A landscape with many valleys, sampled at points; each row gives a point and its height.
A ball rolls from a point to the lowest of its 3 nearest points, and stops where none of them is lower. Distance is the straight distance between rows; heights are no part of it.
<858> height 550: [ 47  17   5 -38  44 -24  -9   2]
<101> height 428: [-32 -14 -29  -4   4  20   7 -22]
<35> height 741: [  9 -29 -30 -49  -8 -35  42   8]
<344> height 588: [ 50  -2  11 -38  25 -33  -6  15]
<29> height 60: [ -1  12   1 -15  41  -8 -22  18]
<878> height 393: [-32   3  -5  -8  30 -12  -6  21]
<84> height 529: [-14  17  40  21  25  -6 -34  23]
<664> height 604: [ 43  31  -1 -39  58  -7 -20 -20]
<278> height 452: [-48  22 -13  34   2  41  -7 -41]
<595> height 429: [ 19   6  15 -12  27 -22 -27  24]
<185> height 454: [-10 -29  -6 -22 -18 -27  21  20]
<188> height 359: [-50   5 -22   6  21  24   0 -17]
<764> height 503: [-25  -9  -1 -14  13 -22  -1  20]
<511> height 518: [ 47  -9  33  -4  20 -31 -20  14]
<690> height 389: [-44  23   5  52 -33  12   2 -33]
<212> height 491: [ 48   0  20 -23  43 -24 -19 -11]
<316> height 397: [ 33  12  16 -17  43  -8 -28   1]
<829> height 617: [ -8 -17  -9  17 -29  19  14 -23]
<551> height 406: [  1  14 -18  38 -26  50  -1 -26]
<508> height 470: [-25  26 -17  43 -13  55 -12 -32]
<611> height 697: [  0 -30 -32 -28  -9  -6  32  -4]
<148> height 660: [-17 -19 -19 -31  13 -21  20   5]
<587> height 501: [-25   0 -22  20 -11  47   2 -37]
<750> height 504: [ 12  12  41   9  25 -14 -33  21]
<539> height 269: [-13  10  21  -3  31 -18 -30  21]
<735> height 613: [ 16  -7   9  32 -66  19  19 -16]
<236> height 128: [-34  -2  18  13  -5 -14  -6  18]
<832> height 434: [  6  21  35   7  35  -7 -36   7]
<875> height 127: [ 31  -1 -23   7 -46  52   5  23]
<160> height 676: [-23 -21  18   3 -20 -15  21   8]
<502> height 102: [ 23  10 -15  29 -55  50   0  22]
<693> height 460: [-48   6  -6  28  -7  19   0 -30]
<281> height 438: [ -4 -13  16   1 -10 -36   0  36]
<295> height 23: [ 25  19   1  38 -68  43  14  25]
<108> height 477: [  7  -3 -19  28 -30  47   2 -17]
<822> height 97: [-54  34  31  30  11  -5 -20  12]
<24> height 197: [ -8  25  -6 -22  58  -5 -32   7]
<86> height 715: [ 30  -4  32  -2  42 -31 -22 -53]
<151> height 263: [-34   9  17  10  19 -13 -18  20]
<343> height 642: [ 37  12  20 -18  55 -27 -18 -56]
<791> height 638: [-20  -4 -20 -33  28 -20  14   3]
<306> height 183: [ 19  13 -32  22 -37  53   2  17]
<675> height 362: [  5  -8  12 -19   4 -27  -4  34]
<199> height 239: [ 25  -1 -14 -61  15 -29  14  21]
<283> height 565: [  5   3  -5  41 -52  30  12 -19]
<887> height 543: [ 52  13   9 -26  54 -25 -21 -25]
<543> height 555: [-28 -12  -9  18 -17   6  13 -19]
<861> height 245: [ 17 -26  12 -30 -10 -41  16  39]
<558> height 500: [ 12   6  -7  42 -41  45   4 -18]
<775> height 677: [-16 -25   0  -1 -21  -9  14  -9]
<177> height 124: [ 34  -5  -2 -60   3 -43  32  33]
<313> height 616: [-13 -28   5  14 -37  -5  23  -5]
<106> height 468: [ 24 -24 -28  -2 -33  39  17  -9]
<71> height 433: [-44  25 -10  50 -14  31  -1 -41]
<307> height 612: [ 20  12  -1  57 -71  29  11 -10]
<242> height 246: [ -5   9  -1 -22  38 -17  -8  26]
<505> height 355: [ -4 -25  18 -13 -19 -34  14  25]
<466> height 539: [-18  -2   6  38 -53   9  19 -23]
<506> height 484: [-28   4   9  35 -36   5  20 -33]
<170> height 390: [ 16   0  -6 -40  28 -24   9  26]
<679> height 548: [-20  -6  11  20 -43   4  22 -20]
<140> height 238: [ 20  20   0 -19  57 -12 -17  12]
<677> height 284: [-45  -8  -3   5  12  -2  -1  -2]
<400> height 424: [ 13 -11 -27  15 -28  45  11  -7]
<374> height 267: [ 14  13   2 -26  31 -12 -18  21]
<833> height 683: [ -1 -25 -23  -6 -15  17  17 -18]
<726> height 525: [ -3  -6 -16 -44  24 -21  18  20]
<842> height 749: [  5 -40 -15 -10 -36  -1  33  -9]
<76> height 521: [ 34   2  30  -4  45 -13 -35 -11]
<184> height 499: [-29 -19 -14   3  -8  10  13 -20]
<707> height 171: [ 38 -13   5 -46   3 -39   8  36]
<312> height 191: [ 17 -10  -8 -45   6 -41  23  24]
<50> height 135: [ 36  -3  -9  20 -64  39  12   2]
<495> height 618: [ 35  13  15  -4  54  -4 -37 -27]
<881> height 321: [  8  13 -25  26 -19  60  -7 -12]
<536> height 274: [-51  22  18  44 -11  -2  -2  -5]
<683> height 344: [-41  14  -3   1  37   0 -17  13]
<229> height 436: [  1   3  23  -3   5 -19 -15  37]
<235> height 607: [-20 -21 -13 -15 -10  -3  20  -4]

Call two points neighbours if one is among the 3 nearest of the other. Go from one point of each pair to the other, from neighbour to neighbour, staying as low as possible. Name the highest point that can't be avoided.
<822>, <236>: <151>
<822>, <29>: <539>
<881>, <690>: <508>

Where does a ball stop that starts at each point below?
<306>: <295>
<212>: <29>
<683>: <236>
<875>: <295>
<84>: <29>
<281>: <177>
<283>: <881>
<307>: <881>
<86>: <29>
<108>: <881>
